Each row is a point on a tangle of strands that fork and nearly touch. The rows are in no order.
Two points are linked if the straight distance between their rows is under 49.2. Some points are linked to none.
rel: [ -6  24 -14  -8  -6 -14  -1   8  -4   7  -9  -7  -7   4  -4 -10 -13  -4
  14  11]
zif: [ 15 -34   0 -21  11  27  27  -3  21  -8  16 -32   3   3 -16  11  -5  12
 -13 -28]
ridiv: [ 15 -22 -16  -6  -2  14   8 -18   2 -31   7 -11  -7 -14  19  -2  21   7
   2   3]
mipi: [ -8  -2   6 -24  -5  -7 -15  12 -10   6  -8 -15  -5  -1 -14  -1   6   7
 -11  22]
pedul: [ -1  -2  -3  24   8   3  10 -18  -3 -18  -4  17 -10 -11  25   5   6 -15
   4  -9]
Fub: [ -9   2  16   7  -4 -13 -13   7 -22 -11   0  -9   4  -4  -1 -24   1  -1
  20  11]
muv: [  9 -22 -21 -39  -4  32  25   7  20  -4  14 -16   4   0 -11   4   2  12
 -15 -17]
pibo: [ -2 -33   3  25   2  -3  -6   0   1  20   6  15   2  13  -4   1 -21   0
   7 -23]
lorog: [ 10  32  13 -17  -1   1  18  12   7  -9   1 -30  -7   6  10  -1 -16  -8
 -19  39]
ronut: [  5  32  27  -7   0 -15  -7  15  30   8  -4 -13  -5  10 -14  24 -10 -13
  10  18]
Nivun: [ 11  21  -5   1  -3 -21 -21 -15  -6  -6   0   6   8   2  13 -12   8 -15
  23   8]
Luf: [ -8 -10   5  -2 -10  16  -4   1 -15   3  12  13  -2  -3   2 -10  24  11
   0  -5]
Fak: [ 13   7 -15   1   4   4   1 -14  -7  15  -6  30  18 -17  11  10   5 -12
 -17  -9]
Vorab: [  7 -12 -15   3  14   1   2 -16  -3  26 -12  -3 -11   7  -7   5  -9   2
 -12 -16]
vafov: [ -9 -16 -10  13 -20 -21 -22  12 -13   1  -3  25  22 -13  -7   2 -11 -14
   6   2]
sepi: [ -3 -16 -18 -11   3  39  28  -5  14 -17  15  -3  -7   1  -1  14   3   9
 -25 -22]
Rona: [  7  -9 -26  15   5  10  13 -21   1 -28  -5  -1  -7  -1  25  -7   2   7
   7 -10]
Fovu: [  5   5   1 -10 -17  22  18   0  20  20  10   4  -3  -2  10   6 -16  13
  -7 -22]
talez: [-17  12   6   1   5  12  -9   8 -10 -13   4  15 -13   9   6  -8   9   9
   5  11]
Biz: [  3  28  11 -10 -15 -11  -6   0  19  31  -6 -16   2  15  -6   0  -8   4
   7 -17]
rura: [-16   4  27   5   9 -22   3  11 -13  -5 -20 -10 -13  -7 -14  -7 -27  -9
  10  23]
ful: [ 15 -26  -3   6   6  11 -10  -8  26  -9   0 -11  -2   7   7  17   4   6
 -16 -14]
divup: [-22 -12 -17  21 -21  -7 -19   2  -9  -7 -13   9   3 -22 -16   3   5  -7
   3   5]
Pafan: [  6 -22 -24  -6  11  37  10  -8  -4  -8  16  -6 -12  -3   6   2  26  14
 -23 -31]
sudi: [-11 -17  -2  15  11 -12   3   4   3   3   0  18 -10 -17 -25  -2  -5 -11
  31   5]
vitil: [-11  17  14  -8 -19  -1   5  10  12  -9  -6 -37   3  -7  -5  -8   7   9
  13 -10]
kug: [ -5   1 -11  19 -16  -3  -4   3 -18 -27  -4   3  24  -9   7 -17  29   7
  -1   9]
rit: [  7   8 -10   8  20 -27 -17 -16 -10   1  -5   9  13   1   0  -8   0 -16
  25 -18]
Gop: [-10  -4 -17   5  19  13  12  -7 -17   3 -14   5 -13   0   1   2 -14   4
 -24 -14]
Gif: [  3 -12  -7  22 -19   9   2   0   2 -15   5  -5  21 -12   4 -15  21   2
  14  -3]
Kugur: [ -7 -21 -16  14 -18   0 -19  -8  -8   4 -14  11  -3 -10   4  17   1 -10
 -11 -15]
mafu: [-14  10  13  -4   4 -23 -14   3 -19   1 -15 -13  -3  13 -10 -14 -22  -7
  23  10]
gofi: [  7  14   6  -1 -10 -18 -20  -8 -11 -14   9   3   7   5  24   3   3 -13
   9  38]
Sonok: [ -1 -12  -5  12  -2 -22 -14   4   5  10 -12  23  24   7 -20  11 -22  -2
   0  -1]
miv: [ -7  38  11   6  -6 -20 -12  33 -15  -5   1   2  24  -3  -5 -14  13  -1
  -2  17]
Pumu: [ 13  17 -12  -7  14 -17  -5 -10 -22  22  13  41   9  13   2  -5  -7  -5
  12   6]
vege: [  7  -3 -19  -5  17   1  11  -4   9   5   2  28   1 -14   4  15   9 -12
  -1   8]
palas: [ -3  10 -18   6  -5 -11 -14 -13 -24   4  -1  38   0  13  11  -1 -18 -13
   1   0]
buluf: [  1  14  -7  10   4  -5  -3 -12  -3  16   1  26 -10  14   8  12 -20 -13
  19 -16]
ralo: [ 11  25  23 -15  -8 -20   0  16  -4  -8   4 -23   2  -8  14   2  -6 -12
  -6  44]
ton: [  0 -16 -16  27   3  37   5  -9 -12  -8  12  11 -15 -12  18   5  21   2
 -22 -31]
telun: [ 16  31  19  -1  -9 -32 -17   8 -22  -6   4  -9   1   0  10   7  -4 -27
   4  45]
Fesa: [  0  15   6  -1 -20 -13   0  16  27   7 -10 -19   1  -3  -7  13 -13   0
   2  19]
keler: [  1  -5 -10   7 -25  -1 -20  16  16  -6   5   2  18  21   0   2   5   8
   1  13]
tulut: [-12 -12  -3  10  -2   6 -11 -12  -9 -13  -6  27 -18  -7   6  14  -1  -6
  -2  -7]
lura: [  1  -3  -1  -1 -16 -19  11  11  15   9  -9 -14  16 -18 -16   0  -4 -12
  11  11]
vogo: [  4   9   0 -25 -17  10   6  17   7  -4  14 -21 -10  20   9  -9   5  17
 -10  19]
lir: [  4  21  13  -8   7 -29   0 -18  -2  19 -10  11  -9  25  -9  22 -19 -15
   5  19]
bak: [-10  18  -5   0   1   4  18  13  12  -1  -7   3   7 -15  -9 -12   1   4
   4 -11]
bovuv: [  1 -17  -5  -2 -11   2 -10   6   4   9  16   5 -19  13  -2   0  -8   4
  15  14]
bogi: [  1  -6  35  -8  -1 -11  12   5 -14   6  -4  -3   0   1 -10   0 -20  -4
   2  24]
sot: [ -3 -10  10  13  -4  -8  -6  -1   8  27   7   8  -3  19 -10  -3 -11   9
  25  -3]
Dosim: [ -7  -7  14  -1  12   7 -13 -20  -4 -10  -6   2 -29  13  10  19   1  -2
  -3   3]
kupip: [  2 -12 -12  27  -5   7 -13  -2   4  -8  14  12  19   2   9  -6  22   6
   9 -19]
safet: [ 20 -17 -19  13  20  18  22  -4   9  22   1   4   7 -17 -10   5   5   3
 -12 -34]
Lipif: [  8  -6 -15  19  15  -9 -15  -8 -12  -6   2  17  27  -4   6 -15  18  -2
  19 -25]
tego: [  0  -3  21  -8  -5  11  -3   1  19 -11  -1 -21 -10   5   4  -5   4  12
  13  -3]
tizo: [  3  27  15  -2  -1 -33 -20   2  -8  12  -6   7   5   4  -4  15  -6 -19
   1  22]
ziz: [ -4 -19  -6   6  21   4   4   2  16  -2  -4  30 -11 -15 -19   5   2 -14
   5  11]
pevob: [-12 -13  10  13  -9   1  -9  -5 -19  -3   1  -1  -1   4   4 -22  -4  11
   3 -14]
ponet: [-15  -8 -12  17  -3  24  18  -6  -6  -8   3  12  -9 -31  10 -12  22   5
  -4 -22]
Ziv: [ -5  -7  41 -11  14   2  -3   5   6  -8   2 -27 -11   1 -13   3   4  13
  -8   6]
zim: [  5  16   7 -32 -13  12  24   9  15  -4  10 -33  -6   9   3   5 -16   6
 -13  23]
lof: [  6  14  20  -9  35 -23   6 -23   5  16  -9   2 -20  20 -18  15  -3 -11
  10  12]
ren: [-1 14 -1 -8 14 -8 -1  3  2 13  6 30 10  6  6  1  5 -5  0 18]
rebov: [  1 -14 -11  -1 -23 -10 -21   9  -2   5   4   2   7  12  -6   1  -7  -1
  12  27]
milen: [ -9  -3   9  -1   0 -25  -7  12   6   6 -14  -2  26 -13 -27   8  -8  -8
  -1   3]
vumod: [ -5  13 -10  21  17   4 -10  -7   9   9   3  30   0   5  18  -1  -8  -9
   6 -38]
mif: [ -3   4   9  -7   4 -19  -8   8  -3  13 -15  -7  13   2 -15  -4  -2   9
 -11  -7]
gam: [-10   8  -4  -4   8  26  -3  13   5 -24   5   2  -7  15  11 -13  17  22
  -5  -4]
Pomo: [ 12 -11  -6 -16 -12   9  13  -8  -4 -11   0 -24   0 -14   8  -3   3   7
 -12  -3]
koz: [ 14   3  17 -16  28 -13  23 -10   3  16  -1 -17 -12  12 -10  -1  -4  -7
  13  19]
pofo: [  7 -35   0  18   5  11  -5   0  11   6  10   0   0  16  -4   8  -3  15
  -5 -14]
fezu: [ -7  24 -11   8  -2   1   5   0   6   0  -7  -2  10   3  12 -13  -2   7
  17 -12]
sopul: [ 10 -10   7 -24   4  19  19   0  -7  -1   7 -26   1   7  -3 -16  -1  12
 -14  -6]
Zuli: [ 12  -9  -3 -14  11  -3  14 -13   9  18  -1 -16 -19   5 -14   6  -3   3
   1   1]
Mim: [-18   3  -3   3  -4   9   4   9   5 -17  -5   5  -5 -30  -5  -4  14  -1
  -6 -13]
voz: [ -1   1   4 -25 -17  -2  -4  27  -7  -7  14 -27 -11   5 -16 -11   9   6
  -7  19]
zipit: [-11  11 -12  16  24  18   7  -5  -1  -1  -4  14  -7   0   9   5  -6   1
  -9 -40]
biveg: [ 11   0 -10   2 -13  13   7 -18  -2  17  -1   9  18  -9  22   3  11   3
 -16 -13]
Kazub: [-10  -3   4 -11  11  33  18   8  -4 -13   1 -12  -2   9   6 -19  10  23
 -17 -22]
kenek: [ -4  35  13   0 -18 -10  -4  30 -10  -8   9  -9   5 -11   8 -10   9   0
  -2  41]
Sevek: [ 16  -6 -10  -9  -2  24  20  -8   8  19  -1  -2   4 -18   2  11   5   7
 -18 -26]
vitag: [ -6 -15  39  -4   3  -2  13   9  -3  -8   4 -18   8 -13  -2  -9  -4   3
 -13  21]
tiga: [ -1 -17   0  -7  19  14  -9 -22   1 -17 -10 -13 -15   9   7  17   6   4
 -26 -14]

Follow the links from the first point to the second, and from the first to the third. Name the last point that the two ways share.
lorog, Fesa, pedul | milen
tiga, rit, Vorab | telun
mipi, pofo, fezu | tulut
miv, buluf, Kazub | ralo
Fesa, keler, ponet | tulut
Sonok, lof, Gif | telun
vitag, mipi, ponet | mafu
biveg, miv, Sonok | ralo
Pafan, tego, lura | mafu

A fork is a point with three links. Follow the links from the first point to the second and name the forks in between, in order.
sot, tego | tulut, mafu
Nivun, pibo | telun, ralo, milen, tulut
lir, Fovu | vege, Sevek
vumod, Sevek | vege
gam, lura | tulut, milen
Luf, lir | tulut, milen, ralo, telun
Kugur, Nivun | milen, ralo, telun
zipit, voz | telun, ralo

A fork is a point with three links, a tip a point with one. Leave the first point through the second and follow the links. Name the first fork or tip that comes.
muv, sepi | mafu
tizo, lir | vege
pevob, Luf | tulut
vumod, zipit | telun
fezu, bak | zif

Name the points in between on the shortest way along the links from the first point to the second, in order.
muv, Luf | sepi, Pafan, ton, ponet, Mim, bak, fezu, rel, mafu, Fub, pevob
lorog, sudi | ralo, telun, tizo, lir, lof, koz, Zuli, Vorab, Gop, zipit, vumod, buluf, palas, Pumu, ren, vege, ziz
pibo, gam | pofo, ful, tiga, Dosim, tulut, pedul, Rona, ridiv, Pomo, sopul, Kazub
ridiv, mif | Rona, pedul, tulut, Kugur, divup, vafov, Sonok, milen
